Points on a hilly landscape, in no order, each with its height.
From any point a ball rolls to the lowest of the 4 points nearest to it. It stops when none of these is lower. Distance is the straight distance between rows; heights are no part of it.
nifa: [-19 -21  -3 -26 -33  14 -27   5 -11 -40   4  23  -8 -13 -44  -1]  (h 13.9)
kida: [-18 -12 -38  38  20   5 -43 -33  26 -26 -54 -51  14   1  -9 -32]  (h 23.6)
rozig: [  9   3  25  22  36  -4   5   4  -4  48 -13  -7 -32  -6  20   2]  (h 19.6)
Gisu: [  8 -32  19 -80 -24  18  11 -32 -11 -37  33  29   6  11  -8  -2]  (h 26.9)
nafa: [ -1  10  -1   3 -32 -24   0 -16 -38  46  62 -14 -23   6  43   7]  (h 56.7)
zas: [ -5   9  -1  13  46  -2  12  27  -1  15   5  22 -22   9   6  14]  (h 17.0)
bizor: [-37 -11  41 -31  -9  21  37   9 -11 -10  53   0  28  34   6  -8]  (h 38.2)
bobo: [ 40   1 -23 -29  -3 -15  -1  10  39 -38 -35  47  35 -14  -7  13]  (h 11.6)
tavab: [-18   3 -12 -12 -10   5 -31  23 -25 -22  17  10 -15   0 -39  -3]  (h 37.5)
Somi: [ -4  14 -32  44  62  -8 -15  -7  30 -33 -49 -23  10   6   6 -30]  (h 20.0)
Vuze: [ 14  13 -14  21  53  10   5 -32  11  19 -48 -47 -15  -6  12 -19]  (h 23.4)
Pefuf: [ 23   5 -22  16  18 -23 -10  -7  24 -50 -39  26  39  11 -12 -14]  (h 14.6)
kef: [ -6 -34  18 -50 -30  18 -16 -16 -14 -45  -3  22 -11  -2 -35  -2]  (h 41.3)
Toba: [-10  15  36  25 -39   2  31 -18 -25  21  18 -44   9   6  10 -22]  (h 65.3)
lemod: [ 46  17  30   7  -4 -33  28 -38 -21  38  75   0 -28 -29  30  18]  (h 68.4)
sabi: [  7  22  -7 -10  21   2  10  54  -4   0  15  46  -6  21 -11  -1]  (h 4.3)
Tibo: [ 37  23  13  34 -20 -35  16 -43 -26  30  48 -22 -11 -16  24   7]  (h 67.5)
Kole: [  4  -1 -15  11   2  12   1  16  59  -3 -43  27  36  -4  14  38]  (h 10.0)
feg: [-18   4  48  34 -19 -11  28 -26 -36  45  39 -21 -18  -5 -12 -17]  (h 65.6)
nuni: [ 13 -10  31  62  25  11  24 -25  27  54 -44  -3 -11 -15   1   4]  (h 19.4)
Kidel: [  2  -7  -5  54  25  16  27   7  52  28 -50   7  28   6  11   2]  (h 15.8)
Rud: [  1  23   8  25 -31  -5  22 -21 -22  28   4 -47  17  -5  33  -9]  (h 62.6)
Keba: [-11  26 -14   1 -20  -5 -17   5  -9  14  14 -49  -2   9  30   1]  (h 63.4)
Boga: [ 45  -5 -19 -46 -11 -14   9  14  26 -19 -15  58  14 -16  -7  19]  (h 8.6)
Tade: [-20  10 -13 -17   9   5 -27  36 -22  14  39  -8 -37   7   7  14]  (h 48.2)
koses: [ 14   5   6  18  48  -1   6 -15   0  38 -31 -28 -27 -13  15   7]  (h 20.9)
Deda: [ 17  -1 -16  25  -8 -26 -26  -2  -4 -53 -21  20  20  -2 -42 -22]  (h 16.4)
geref: [ -4  12 -10  -9  21  16 -15  25 -39  21  50   5 -39  16  13  25]  (h 47.3)
bon: [ 21 -27 -22 -30  -5  14 -18  23  50  -2 -44  57  -7 -37 -20  33]  (h 18.5)
rin: [  8   3 -21  -5 -18 -18 -10  16 -14 -37  -1  41  14   3 -53 -26]  (h 21.5)
mak: [-29 -11   8 -38 -44  27 -13  27   1  -9  40 -13   4   4   3  17]  (h 39.7)
Zaveb: [ 30   8 -12 -33   3   4  24  35  22 -15   1  56  13   4  -2  21]  (h 12.4)
Basa: [ -3  25 -25 -17  -7  21 -15  33 -20   1  57  41 -30  12 -40  -7]  (h 26.6)
dopu: [-35   2 -21  20  22 -12 -40  -1   2 -40 -36 -23  18  -1 -24 -14]  (h 20.8)
Buno: [ 23  -6  24  24  34  -4  15 -35  11  54 -21 -12 -41 -43  20  25]  (h 21.6)
Lakik: [ 14 -27   8  10 -46 -25 -14 -18 -30 -25 -51  43  30  11 -24 -44]  (h 8.5)
ponu: [-34 -33  15 -44 -29  23  14   0   5 -40  23 -15  32  17   5   6]  (h 49.6)
vikel: [ -1   1  11  35  27   4  29  19  34  43 -25  15  13   6  23  10]  (h 17.8)
Suzop: [ -9  21 -23   7  46  -5  -7  24   7 -18 -24 -11 -12   4  -6  -5]  (h 19.2)
Nibi: [-20  -4  17 -66 -44  43  -9  13  -4   2  55  18 -16   4 -29  16]  (h 13.6)
betu: [  3   5   7 -12  29 -10  -8   6 -28  45  33  -1 -50   0  28  20]  (h 15.2)
dupon: [-25 -16  -2  -6 -15   7 -32   1   4 -43  -9  -2  -7 -14 -48  -2]  (h 27.1)
tatek: [-34  -4  32 -32   8  18  41   1 -16 -30  29 -20  28  24  16 -21]  (h 6.5)
rano: [ -6   9 -22   8 -19  -6 -19 -12  -7  17 -13 -49   2  -9  19   7]  (h 61.0)
Tav: [-39 -19  10 -16 -31  10  -6   1  13 -34  -1 -37  21   4  11  14]  (h 54.7)
ged: [ 14  -3  11   8  37 -15   3  -2 -10  48  13 -14 -36 -15  25  19]  (h 23.0)
dud: [  0  15 -15  33  52   1   9  25  35  -6 -35   0  19  12   8 -12]  (h 18.6)
radep: [-13   1 -17  13 -33   4   0 -29  14  -7 -22 -70  29   3  15 -14]  (h 59.0)
gavid: [ 62 -13 -25 -10 -35 -35 -37 -21   7 -24 -51  40  31  -2   7 -13]  (h 17.7)
bezig: [-36  -9  32   9 -24   6  47  -7 -46  39  52 -22  -3  16  11 -16]  (h 58.8)

Call two points neighbours if one is among the 4 nearest of the other. Go from one point of each pair to the other, from neighbour to neighbour, staying as low as possible. Name the highest point that can't be avoided.
nifa / tatek => mak
nifa / betu => rin
betu / sabi => rozig
Kole / sabi => Zaveb
Boga / Kole => bobo
Boga / Lakik => Pefuf

Where does a ball stop that starts at each point below?
Buno => Kole
feg => tatek
Tibo => betu
rozig => sabi
Toba => tatek
Keba => betu
